Points on a hilly landscape, in no order, each with its height.
From any point a ball rolls to the lowest of the 2 points nearest to it. It stops when none of these is lower. Distance is the straight distance between rows; heights are no part of it.
J408: [158 110 184 138  75 122 119 135 130 114 139 117  79 158  94 135 140  80
 174 158  88 173 126  92 110 153]  h=519
J418: [ 80 157 102 169 127 119  55 170 148 135 134 114 128 143 127 173 148 122
 103 119 128  57 127 158 142 107]  h=185
J203: [100 134 133 119 138 110 154 126  94 123 142 135  88 216 192  80 144 135
 133 103  86 110  98 168 116 108]  h=529
J673: [100  84  62 145 155 118  88 142 137 111 140 105 118  66  85 161 100 114
  73 110 154 136 121 131 137 147]  h=461
J261: [103 118 125 139 135 114  87 125 155 134 135 115 112 100 118 163 144 170
  59  88 157  92 110 173 138 112]  h=645
J243: [ 95 132  89 106 163 122 179 127 123 127 119 116 158 134 158  98 131 127
 134  90 147 125 105 170 149 110]  h=298
J905: [113 123 129 149 150 131 172 103 138 131 132 110 119 180 134 103 132  70
 162 103 116 161 110 141 181 104]  h=486
J908: [152 143 104 108 162 145 111 129  98 138 107 113 143 118 113 138  93 104
 126 144 129  99 138  76  85 131]  h=389
J110: [145 156 178 131 112 108 136 129 140 152 124 126 147 112 129 102 168 127
 138 121 159  72 115 131 129  93]  h=183
J927: [164  98 145 123 186 145 108  89 127 110  93  77  92 137 110 114 121  59
 157 137 107 152 122 135 150 151]  h=464
J360: [149  88 155 120 124 143 151 124 142 141 126 126 168  27 115 122 163 166
  94 129 195 128 142 154 153 131]  h=488
J30: [129 155 109 108 131 114 166 162  42 131 152 170 139 153 163  70 108 109
 158 150 109 122 123 106  70 147]  h=154
J606: [132 135 113 142 163  94  93 165 165  89 126 149 118 130  81 185 106 103
 142 129 113  94 167 112  85 129]  h=457
J420: [125 174  96 125 136 137 134 133  67 148 135 144 162 167 171 103  98 120
 164 159 117  88 140  77  85 113]  h=42
J523: [141  81 116 142 182 118 128  83 162 109 134  85  77 137  99 162 108  59
 135 113 103 175 134 118 162 149]  h=434
J548: [149 130 141 150  55 191  79 148 125 153  92 135 148 147 120 110 150 155
 143 180 127 117 106 116 121 126]  h=325
J107: [103 144 144 139 103 110 145 142 112 162 144  67 139 104 145 124 179  43
 174 117 155 147  92  95 149 139]  h=386
J412: [171 137 170 111 107 126 130 166  93 115 113 174 108 154 105  86 111 120
 178 169 111 125 122 101  57 140]  h=252
J235: [112 159 120 138  84 133 173 110  85 150 173 137 131 193 175  80  94 107
 168 141  91 158 110  71 135 122]  h=182
J133: [166 118 104 151 123 178 129 115 187 107 103 178 160 183 101 129 111 154
 158 158 106 149 167 128 156 141]  h=107
J996: [129 112 147  80 131  74 208 141 142  94 153 163 125  79 107 139 126 154
 111 104 153 164 149 148 124 111]  h=458
J880: [133 107 168 151  74 132 119 143 151 149 170 181 121 123 107 179 144 182
  82 125  99 129 167 137 131 135]  h=547
J949: [118 121 133 141 163  87 158 140 183 125 156 165 153  85 119 161 153 171
 102  84 156 112 171 184 167 111]  h=400
J659: [109 133 115  68 114 108 145 175 104 103  99 167 119 138 165  73 154 198
 108 106 134 122  93 167  81 119]  h=625
J304: [147 125 132  77 224 103 108  92 109  87 106 104  59 120  88 154  71 143
  91 104 109 133 134 130  72 165]  h=232
J578: [110 145 102 143 142 122 150 101 137 129 152 128 134 179 136 144 100  83
 144 113 108 140 150 106 155 105]  h=508
J112: [143 117 143  85 150 165 128 125  64 141  70 100 123 106 128  80 141 115
 118 137 152 114  78 139  94 129]  h=236
J106: [ 99 148 103 131 161 180 124 100 119 147 107 100 174 144 157 132 125 173
  86  92 142  71 124 175 138  99]  h=509
J520: [157 154 178 152  98 156 164 110 160 162 124 171 183 113 146  86 147 212
 150 137 151 114 120 160 173 124]  h=241
J721: [155 132 103  70 234 138 105 104 102  94  86 110  85 170 135 118  86 135
 119 102 108 129 113 163  73 164]  h=160
J986: [104 138 105 148 106 137 105 139 117 133 132 103  97 223 171 126 124 100
 128 126  73 115 111 127 156 113]  h=485
J722: [123 152 132 110  97 128 186 151 140 137 123 183 192 114 155  89 150 200
 124 114 143 119 132 156 161 137]  h=181
J478: [116 120 150 127 137  94 108 138 134 116 121 134  58 166 113 134 138  99
 133 115 107 164 115 144 140 122]  h=585
J316: [103 105  78 114  96 115  99 158 116 111 155 155 114 120 106 179  79 157
  55 107  90 131 144  94  98 150]  h=492
J774: [169 110 130 134 117 163 100 124 167 108 112 163 121 171  91 161 117 165
 115 142  98 126 176 133 122 126]  h=215
J458: [120  92 113 149 117 140 171 115 178 145 152 135 165  77 140 137 150 151
  90  98 168 164 150 168 199 145]  h=535
J344: [178 120 163  88 176 136  99 102  98  83  87 100  83 103 121  80 121  84
 161 155 108 175 116 164 123 178]  h=491
J589: [ 86 145  93 118 157 128 155 118  78 146 129 103 140 162 183 103 112 103
 119  96 117 105 101 131 133 101]  h=320
J739: [138  88 135 129 133 164 125  93 139 112  98 112  96 163 110 134 134 142
 112 110 118 139 109 154 124 104]  h=120
J887: [145 121 150 164  99 173 153  97 155 167 145 119 186  68 142 103 156 156
 140 151 187 161 128 132 196 128]  h=468
J510: [123 121  68 185 150 143  89 134 194 105 144 131 149 141  92 193  96 104
 118 125 123 114 175  99 145 164]  h=297
J901: [151 132  93 137 182 170 104  82 162 108 100 114 133 193 106 148  85 121
 103 113  93  82 153 107 121 131]  h=283
J474: [141 103  98 100 188  99 121 107 149  95 128 120  89 114  87 165  76 113
  98 108  96 142 139  84 100 167]  h=290
J607: [ 79 139 106 157 134  85  73 149 139 125 148 100  94 128 100 174 135  86
 103 100 123 117 107 135 134 120]  h=37
J973: [126 137 183 163 105 116 159 131 138 142 129  90 127 110 116  90 160  57
 205 151 147 141 101 116 157 118]  h=422
J628: [109 143 125 164  73 118 112 184 156 112 142 164 155 136 117 185 168 123
 155 148 124 131 159 118 110 137]  h=516
J812: [124  98 119 148 141 152  97  95 110 167 121  58 104  93 109 154 135  89
  79 119 148 112  98 117 144 116]  h=689
J699: [147  58 129 141 134 129 120 122 160  96 142 123 106  55  90 164 121 149
  82 132 160 154 171 155 138 130]  h=518
J242: [125  98 157  76 186 100 149 105  91  96  99 104  78  63 121 101 125 117
 135 134 154 189 119 161 121 136]  h=536
J974: [ 97 127  36 104 150 130 131 146 115 109 145 151 149 135 128 148  49 143
  72  97  89 130 152  89 109 168]  h=517
J832: [100 142  97 122 170 117  95 181 142 108  76 159 119 147 132 122 152 134
 137 133 152 100 121 187 113 105]  h=678
J22: [ 87 167  96 141 123 100 103 211 129 107 107 168 135 158 140 128 148  96
 169 151 123  98 134 148 107 119]  h=656
J639: [167 127 162 100 144 121 141 129 106 116 124 151  99 166 105 120 110 128
 137 135 102 109 139 111  78 115]  h=315
J328: [123 144 138 127 106 150 179  84  77 164 146 108 151 121 149  95 111 122
 133 136 146 138  96  82 129  99]  h=312
J422: [137 175 160 160 118 159 137  82 143 183 157 105 195  77 140 113 140 137
 173 160 196 128 114 112 167  91]  h=437
J48: [110 145 143  94 171  58 130 155 126 100 106 156  63 116 105 142 134 145
 133 137 152 156 133 170  99 122]  h=576
J211: [123 134 102 116  81 207 125 109  74 153 107 120 147 168 173  77 103 176
 110 147 111 135  93 113 122 129]  h=415
J334: [141 137  64 166 137 174 117 109 194 118 124 138 171 164 126 162 106 120
 151 152 119 156 177  99 161 144]  h=213
J897: [146 140 126 134  93 124 167 125  85 139 142 145 131 153 137  86  89  91
 193 159 105 173 114  79 100 159]  h=108
J725: [117 153 129 160 116  87 111 192 142  94 140 139 114 139 104 192 139  80
 180 136 108 125 161  87  78 149]  h=501
J790: [163 126 162 131 154 160 139  95 109 153 112 111 176  75  99 139 119 117
 152 168 181  99 152 104 117  96]  h=411
J816: [170 115 202  97 150 124 134  82  75 151 136  86  97 117 104 121 111  76
 137 135 114 123 123  84  93 126]  h=420
J444: [141 149 141  92 161  65 127 182 102  96 140 164  93 114 115 133 113  81
 175 147 103 159 167 118  67 164]  h=762
J651: [116 122 130 194 107 150  99 134 179 162 164 136 134 139 135 169 162 147
  98 124 124 114 154 163 187 132]  h=574
J71: [108 160 115 120  73 100 156 140 135 168 133 116 182 118 187  86 153 150
 125 106 139 112 106 119 188 126]  h=626
J856: [110 126 113 167 124 121 119 169 146 108 114 125 127 141 117 136 157  46
 210 144 131 161 124 130 146 142]  h=605
J519: [113 129  80 168 168 144  69 149 156 122 117 128 145 120  93 176 118 122
 100 124 145  84 146 166 133 120]  h=289
J83: [ 97 173 112 166 103 120 134 189 133 123 118 132 171 134 131 132 164  81
 202 151 156 114 128 121 123 121]  h=631
J504: [159 147  83 169 121 201 104  75 174 134 147 108 175 140 132 138 103 137
 185 181 127 177 133  74 162 130]  h=293
J481: [110 142 137 139 140 114 117 125 137 164 152 123 164  70 142 164 150 176
  52  82 139  72 134 153 157 133]  h=632
J713: [ 74 164 122 170  65 106 122 133 149 171 171  93 148 150 172 152 172 111
 114 115 116 100 132 108 191 111]  h=404
J465: [172  78 178  94 191 122 119  71 107 110 101  79 101  73  92 126 105  80
 118 144 116 127 146  88 108 150]  h=380
J601: [123 139 168 130 108  86 143 149 149 109 129 173  66 211 136  99 157 116
 171 124 101 142 110 164 132 104]  h=565
J449: [140 120 148 152 135 123 168 123 144  98 131 125 148 106 100 134 114  66
 216 160 132 167 170  80 131 140]  h=559
J226: [111 164 112 117  88 137 195 125  96 143 146 180 186 114 169  53  95 169
 160 140 153 132 108 110 119 112]  h=276
J456: [154 100 155 144 127 110 100 146 144 117 156 146 126  61  66 194 117 142
 101 142 145 100 183 118  85 127]  h=575
J207: [116 113 126 155 116 147 147 121 167 137 114  90 130 129 120 101 172  75
 165 138 151 155 102 148 192 119]  h=456
J401: [149 106 159 127 127 138 132  99 156 141  88  76 128 117 137  80 187 145
 124 101 161 115  69 169 171 105]  h=586
J516: [ 84 186 108 148  93 150 137 101 133 144 168 130 153 196 191 118 116 136
 158 145 102 114 127 111 177  91]  h=405
J495: [151 148 137  99 175  78 123 155 102 110 147 173  94 164 116 146  87 117
 124 117  84  94 163 101  48 120]  h=364
J645: [102 168  90 139 126 135 122 128 126 135 157 148 161 178 156 168  93 132
 131 129  93 106 179  97 132 111]  h=532
J263: [113 145 110  91 126  65 106 139 126 128 112 100 141 102 179 131 158 212
  69  61 146  77  99 165 149 127]  h=406
J156: [134 132 153 105 153 118 119 141 148 108  77 148 124 138 126 109 159 178
 133 118 156  99 113 192 104  86]  h=695
J968: [153  96 187 124  98 145 167  83 137 127  99 107 104 142 122  58 149 154
 146 112 137 152  62 162 148 111]  h=570
J904: [142 111 149  77 136 136 153 138  69 135  95 107 142  59 120  89 111  88
 141 157 157 145 107 107 100 148]  h=301
J730: [155 101 151 157 118 148 154  77 169 152 126  79 148 100 138 115 181 154
 103  91 166 121 120 173 194 107]  h=600
J979: [133  80 116 174 112 152 135 108 201 118 150 133 133 138 115 151 149 131
 114 112 138 161 158 171 199 120]  h=554
J2: [142 149 170 112 105  88 132 114 116 159 117  93 144 126 172  97 172 161
  93  88 143  57  99 139 143  94]  h=246
J454: [ 88 152 120 189 124 148  85 166 156 187 158 150 173 112 163 181 154 165
 104 125 125  83 165 150 189 153]  h=595
J599: [103 157  98 120 175  84  96 137  91 129 159 108  76 181 147 146 101  61
 111 105  76 132 125 134 126 147]  h=726
J362: [127 110 148 128 146  98 148 159 134  88 117 140 121 103 106 108 133  60
 222 157 125 180 141 136 138 152]  h=581
J233: [103 180 122 152 114 172 145  80 156 145 162 145 178 186 190 100 112 189
 167 132 116 137 127 154 195  94]  h=430
J962: [124 162 112 135 167 101  96 169 109 121 142 117 105 166 131 140 118  41
 167 126  89 138 140 119 111 168]  h=737
J445: [ 81 138 107 122  98 126 106 148 125 133 124 109 109 172 179 123 146 138
  91 117  99  86  95 149 151 108]  h=459
J825: [135 105 126  89  83 126 193 147 121 114 139 176 150  95 107 116 110 148
 128 133 134 160 138 117 116 125]  h=484
J462: [133 139 130 134 112 142 175  86 141 166 122  92 187 110 169  87 155 167
 121  88 161 128  96 134 205 121]  h=614
J494: [104 133 134 116  87 119 199 108  86 124 171 156 127 183 184  74 108 158
 134 115 100 139 116 113 129 111]  h=230
J872: [ 93 180 116 125 169  91 153 155 100 138 135 114 128 168 180  74 145  70
 161 110 121 107  98 157 148 117]  h=270
J870: [160 111 169 116 128 159 174  87 121 134  97 128 186  54 115  93 135 150
 147 151 192 120 122 143 139 103]  h=455
J493: [139 143 152 108 156  77  74 150  91 112 130 105  77  90  91 173 120  72
 134 137 115 137 135  92  62 173]  h=277
J318: [137 168 113 117 149  97 117 185  98 109 144 137 123 147 142 146 109  60
 169 138  96 132 156  67  64 199]  h=749
J685: [115 164 159 161 100 138 136 139 144 138 115 139 131 184 152  66 154 121
 194 139 123 102  95 150 152  89]  h=709
J966: [129 145 145 145 112 145 141 150 117 136  95 139 110 161 139  42 133  92
 204 151 119 143  66 167 144 135]  h=721
J76: [100 129 108 110  94 118 128 196  85 133 124 135 136 113 131 122 139  85
 145 146 127 155 102 103  93 157]  h=285
J256: [137 144 135 169  86 179 125  71 148 164 171 127 165 133 148 136 121 150
 158 157 133 188 127  94 177 107]  h=345
J568: [144 104 163 123  49 133 114 158 139 127 133 172 106 134 107 126 162 177
 115 145 114 138 121 138 112 127]  h=571
J438: [157 120 122 127 163 138 151  72 148 132 136  92 151  96 107 152  85  82
 151 154 136 149 170  33 120 155]  h=557
J717: [149 118 101 117  86 218  84 137  96 143  73 144 158 143 133 111 119 183
  97 162 116 119 110 121 108 141]  h=379
J259: [153  98 125 162 161 151 127  67 142 138 139  71 147  90  97 164 107  72
 135 143 153 126 159  93 141 112]  h=579
J912: [112 135 148 115 119  73  76 141  96 128 126 118  12 142 118 145 146 104
 115 132 106 188 100 136 115 157]  h=602
J811: [166 112 135 130 149 184  98  82 135 114  89 115 106 217 113 133 107 153
 125 125  90 100 130 130 108 113]  h=210
J593: [159  88 160 169 131 198 129  92 150 169 149 123 157  69 126 149 140 156
 114 155 183 146 174 148 175 135]  h=496
J824: [131 120 122 101  95  76 121 152 146 137 123 125 129  56 145 122 185 171
  70  96 172 128 106 143 146 142]  h=343
J656: [101 118  90 118 180 142 111 116 124 113 104 104 121 108 119 142 113 140
  83  86 150 110  98 161 114 109]  h=661
J369: [123 107  96 131 182 121 154 120 182  72 126 170 135 132  98 167 101 152
 121  98 137 138 175 193 131 100]  h=403
J74: [178 136 177 129 101 125 159 122  82 120 135 163  90 172 120  62  84 118
 191 156  79 151 104 104  81 169]  h=184
J564: [128  82  95 156 172 103  62 137 169  84 107 100  66 106  86 158 122  90
 133 152 134 156 132 141 135 157]  h=261
J533: [137  75  82 124 149 140  85 141 148 104 106 108 111  65  83 159 101 107
 102 152 134 138 132  91 100 174]  h=424
J513: [119 203 163 148 110 133 114 131 120 165 145 150 176 144 177 124 146 180
 127 141 128  43 149 133 144  85]  h=681
J704: [164 100 193 151  69 164 148  98 149 132 116 127 120 144 104  94 143 137
 158 159 135 141  97 137 147 110]  h=553
J113: [161  91  93 107 124 160 118 161 171  88  96 167 125 134  93 131 102 154
 123 161  96 161 152  95 103 180]  h=478
J803: [145 130 121 157 150 111 105 141 173  94 134 113 134  96  83 199 112  88
 146 144 122  91 183  46  81 167]  h=500
J85: [154 116 148 132 168 113 139 112 154  88 116 111 145  87  89 164 110  65
 189 159 123 119 189  55 100 159]  h=531
J218: [125 119 155  99 114 123 178 110  70 141 143 124 116 143 150  79 130 123
 126 108 123 138  94 119 104 117]  h=272
J667: [120 125 131  95 149 148 113 122  78 150  85  71  93 155 169  76 156 127
 106  99 132 119  53 169 106 129]  h=161
J329: [172  88 165 165 137 137 109  89 152 133 161 107 130  86  79 192 115 115
 115 152 148 101 189  93 124 115]  h=603
J708: [138 114 108 137 159 202 135  61 119 157 103  85 166 130 131 139 118 152
  95 105 152 120 123 151 154 110]  h=533
J595: [147  98 146 176 147 176 119  87 140 167 155 126 147  82 102 181 115 157
  77 117 153 100 175 152 152 124]  h=521
J16: [115 134 144  90 180  49 162 142 113 101 136 135  79  69 113 121 131  90
 146 121 153 183 128 159 131 129]  h=556
J518: [133 159 140 132  62 163  75 152  95 149 119 136 156 149 125 141 132 150
 135 175 113  94 138  79  81 135]  h=250
J662: [135  98 130 121 147  85 156 154 190  76 131 185 103 124  87 154 127 145
 150 128 134 165 170 171 139 102]  h=440
J575: [112 144 135  99 143  76 140 117 110 148 125  83 103 141 185  94 163 130
 105  62 135  97  86 149 141 100]  h=288
J365: [ 87 161  90  98 150 102 128 173 107 100 104 160 126 178 193  86 149 177
 118 113 125  86 111 191 106 107]  h=637
J561: [113 147 119 103  84  96  98 163 136 133 116 139 126 131 181 109 172 190
  89 100 122  92  98 164 146 123]  h=432
J232: [111  99 115 174 158  94  74 137 178 105 139 112  77 113  83 172 146 106
 119 123 151 124 144 169 151 110]  h=175
J551: [108 178  90 132 151 178 106 103  92 156 122 107 179 149 157 141  95 150
  97 147 129  67 132 115 132  93]  h=479
J398: [150 125 105 115 177 159  92 112 141 132 103  97 106 159 118 138  92 102
  97 131  88  93 127  69  91 172]  h=340
J40: [137 122  81 136  82 184 136 100 138 142 162 162 170 147 144 149  92 173
 110 144  91 193 159  91 162 149]  h=416
J363: [117  66 137 114 156 140 149  78 146 109  99  83  91 130 127 127 148 140
 116  85 148 180  94 184 145 116]  h=197
J686: [126 119 141 110 129 138 103 133 160 129  88 147 113 123 132 140 164 235
  84  95 143 105 121 209 105 125]  h=708
J954: [109 110 137 129 169 103  91  90 101 141 139  66  66 119 102 172 113 114
  72  84 124 127  90 136 118 117]  h=703
J566: [121 132 127  95  89 116 160 171 105 102 139 192 119 166 145  96 126 172
 123 119 100 135 126 145  97 119]  h=612
J150: [130 120  73 115  97 170 119 129 147 114 122 153 141 174 124 145  94 159
 101 134  72 156 149  76 126 172]  h=446
J210: [100 157  83 110 166 142 159 153 109 103 109 172 166 174 173  84 121 147
 149 119 125  82 137 172 117  90]  h=652
J187: [126 111  97 144 107 187 174  69 137 134 147 137 177 122 128 136 105 143
 129 135 137 196 144 125 184 134]  h=385
J435: [128 149 169 120 133  81 106 166  81 134 135 121  90 121 121 131 153  63
 151 133 128 129 113 123  80 137]  h=189
J405: [110  99 106 128  92 135 118 154 149 132 123 130 121 115 121 140 160 128
 102 125 138 156 109 147 151 129]  h=220
J895: [175  77 166  96 160 111 125  85 149  95 127 112  76 111  86 147 100 104
 107 145  81 155 153  66  87 173]  h=336
J841: [ 99 112 108 128  65 121  95 186 142 150 130 136 137  56 123 150 183 142
  84 131 164 130 121 133 126 157]  h=292
J691: [130 149 128 107 154  81 110 179 136  90 130 188  94 146  96 162 110 153
 118 133 117 106 157 136  66 104]  h=409
J542: [119 142 130  87 146  57 122 139 126 133  94 110 116  78 146 115 167 168
  88  88 180 101  94 157 110 113]  h=377
J653: [161 157 167 112 128 154 148  69  77 162 142 114 162 111 120 115  92 128
 142 150 160 104 139  63  95  79]  h=358
J778: [119 133 139 139  89 125 134 139 125 150 164 151 153 104 114 172 129 140
  98 124 126 122 166 105 124 119]  h=524
J357: [155 112 165 130  97 117 118 148 139  99 119 156  70 195 112  90 119  99
 186 143  78 179 108 139 115 149]  h=543
J464: [122 111 141 135 108 102 151 112 111 141 172 105 101 128 111 159 119  61
 125 114 104 168 136  69 130 136]  h=460
J95: [143 153 146 115  93 119 187 147  70 136 144 188 158 119 135  63  92 150
 170 162 128 121 125  91  67 115]  h=226
J723: [139 139 206 103 132  89 141 144  96 141 121 118 116  87 119 101 153  90
 144 143 157  88 106 124  88 103]  h=70
J835: [149  95 143 157  71 143 120 104 138 145 145  91 113 139 105 157 138  84
 153 155 115 161 130  60 142 142]  h=489
J471: [156 134 179  79 150  88 126 127  62 106 120 113  71  90 134  88 135  99
 150 156 133 182 107 166 100 163]  h=515
J325: [152 119 178  95 144  63 158 158 124  73 134 178  84 117  94 129 123 121
 178 154 113 164 164 129  90 117]  h=773
J802: [116 158 157 128 124  54 147 163 136 135 122 119 109 142 158  77 181  90
 173 108 135 121  85 149 149 116]  h=209
J500: [105 193 142 158 103 118 120 135 141 168 133 108 162 167 180  99 165 130
 160 128 132  63 117 134 179  90]  h=696
J947: [120 115 141 112 107  96 137 171 149 125 105 135 119 114 126  84 177 106
 151 130 148 157  83 150 145 140]  h=129
J884: [120 150  96 120 128 158 136 140 113 143 109 131 186 107 120 129 117 119
 141 156 150 131 137 106 126 115]  h=369
J161: [139 152 149 127  77 145 131 158 131 124 129 198 151 162 122 119 126 173
 144 145 113 118 152 133 111 109]  h=594
J569: [108 187 127 126 141 136 156 129 118 143 133 160 192 151 168  94 125 163
 147 126 149  60 142 160 136  78]  h=667
J146: [ 98 156 117 152 138 159 106 148 112 179 145 145 186  94 139 169 122 170
  78 126 138  69 154 138 145 129]  h=615
J286: [157  97  71 140 178 206 108  76 137 122  83  87 167 107 104 152  91 126
 100 140 156 110 144 117 147 137]  h=558
J859: [126 129 127  67 119 110 149 192  63 125 112 148 122  68 137  75 134 110
 136 150 154 158  89 131  80 164]  h=346
J285: [122 129  91  76 135 136 136 160  43 129 116 148 118 141 159  79 115 133
 108 132 106 128  94 131  78 144]  h=227
J446: [115 167 122 119  68 157 113 143  52 167 137 123 163 136 167 102 119 144
 123 171 124  89 110  69  78 121]  h=163
J743: [176  95 136 104 122 169 126 118 142 106  93 132 127 124  96 113 109 127
 148 175 112 142 139  78 111 165]  h=507
J782: [148  90 160 119 134 112  98 124 138 107 120 133  82  98  83 159 132 143
  94 133 136 126 142 133  98 105]  h=546
J558: [128 119 111 124 125 158  95 151 136 113  95 164 127 154 112 150 123 192
  90 122 111 114 134 166 110 121]  h=291
J453: [149 118 158  98 121  72 183 139 175 112 136 170 150  80 127 128 164 193
 115  89 166 127 143 169 143 109]  h=433
J424: [155 159 197 144  93 152 153  70 126 183 166 116 163 100 127 120 131 159
 137 148 168 110 124  97 133  87]  h=402
J741: [148  87  97 128 186 166  89 103 197 101  92  95 103 114  93 140  97 104
  98 152 111 115 142  76 105 191]  h=383
J540: [113 121  85 172 177 137 121 130 176 117 152 155 155 101 100 176 111 148
  95  99 150 117 172 192 169 127]  h=356
J287: [110 139 113 137 142 147 164 126 166 123 110 163 179 141 148 104 146 177
 132  98 146 123 127 192 164 110]  h=242
J309: [141 150 181 170  69 155 117 110 165 170 131 141 151 143 149 108 174 174
 136 146 134 104 127 147 177 111]  h=294
J750: [ 99 120 110 103 145  70 162 123 105 122 170 133  92 119 130 158 106  81
 110  86 105 192 128 120 133 140]  h=431
J96: [107 140 109 127 194 108 103  98  99 128 146  97  97 156 122 162  84  87
  90  82 106  95 120 121 109 111]  h=715
J849: [178  74 170 127  95 179 144  79 117 122  95 112 119 114  96  87 107 144
 152 173 130 156 110 102 124 123]  h=534
J715: [ 90 102  75 136 137 141 113  99 120 145 140  68 133  93 131 156 121 127
  49  75 150 119  89 149 161 133]  h=675
J674: [144  99  94 119 113 139  86 133 116 131 144 116 124  81  84 179  90 145
  61 133 111 119 139  70  89 169]  h=462
J798: [ 99 112 112 108 138 118 150  94 147 132 111  63 115 151 167 114 158 155
  97  54 135 140  90 178 150 115]  h=249
J496: [154 162  96 109 139 205 116  87  96 153 115 129 168 156 156 103  78 186
 119 151 121 113 129  87 110 109]  h=445
J498: [109  77 108 131 154  93 112 114 134  83 130 106  62  70  84 167 107 149
  78 120 157 172 125 145 127 143]  h=493
J491: [125 147 177 145  61  95 131 135 166 140 145 147 131 177 157 111 185 167
 122 119 103 100 128 144 162 110]  h=338
J251: [113 159 105 133  86 171 145 133 115 160 136 157 201 119 159  97 133 159
 153 158 152 143 118 122 148 125]  h=319
J994: [120 124 133 134  94  88 133 181 179 105 153 193 121 110  99 169 155 148
 124 132 131 144 177 157 119 120]  h=477
J228: [100 154 156 135 113  80 119 137  97 138 169 116  75 209 176 109 143  81
 141 119  75 117 109 129 122 115]  h=510
J695: [100 136 107 142  92 143 122 145  98 156 132  95 131 143 152 123 146  79
 138 136 121 134 104  96 128 136]  h=342
J903: [103 127 118 154  88 132  73 145 110 149 157 118 141  94 103 207 120 137
  78 127 114  97 147  88 110 145]  h=495
J711: [111  95  70 157 133 105 133 137 171  95 157 134 129 110  92 186 102  76
 141 124 118 164 160 101 142 154]  h=359
J223: [ 95 164 151 144  51  99 159 113 143 147 186 128 141 175 194 126 147 149
 126 113  98 119 131 111 191 108]  h=372
J736: [129 117  94  80 151 140 114 151  96 105  91 149 112 148 131 130 103 163
  86 117 108 125 116 136  78 130]  h=287
J969: [102  92  90 144 141  86 136 138 144 106 157 113  88 122 112 171 120  58
 133 107 112 205 124 123 168 157]  h=401
J670: [128  59 126 131  91 127 167 127 162 119 146 128 146  37 120 128 157 129
 106 136 181 182 149 142 172 147]  h=514
J769: [143 134 133  80 182 139 100 114  57 115 108 101  66 165 156  93 117 119
 124 105 106 145  84 168  86 156]  h=71

Call two points neighbours if one is among the 2 nearest of the other. Go from one point of each pair to the other, from neighbour to neighbour, staying as low as possible. Name the highest point that can't be avoided.
J722, J947 => J589
J739, J723 => J575
J133, J420 => J558
J133, J739 => J908
J607, J723 => J533
J76, J769 => J859

For each start below, name the point where the ball stops.
J685 => J674
J286 => J420
J462 => J133
J478 => J133
J16 => J133
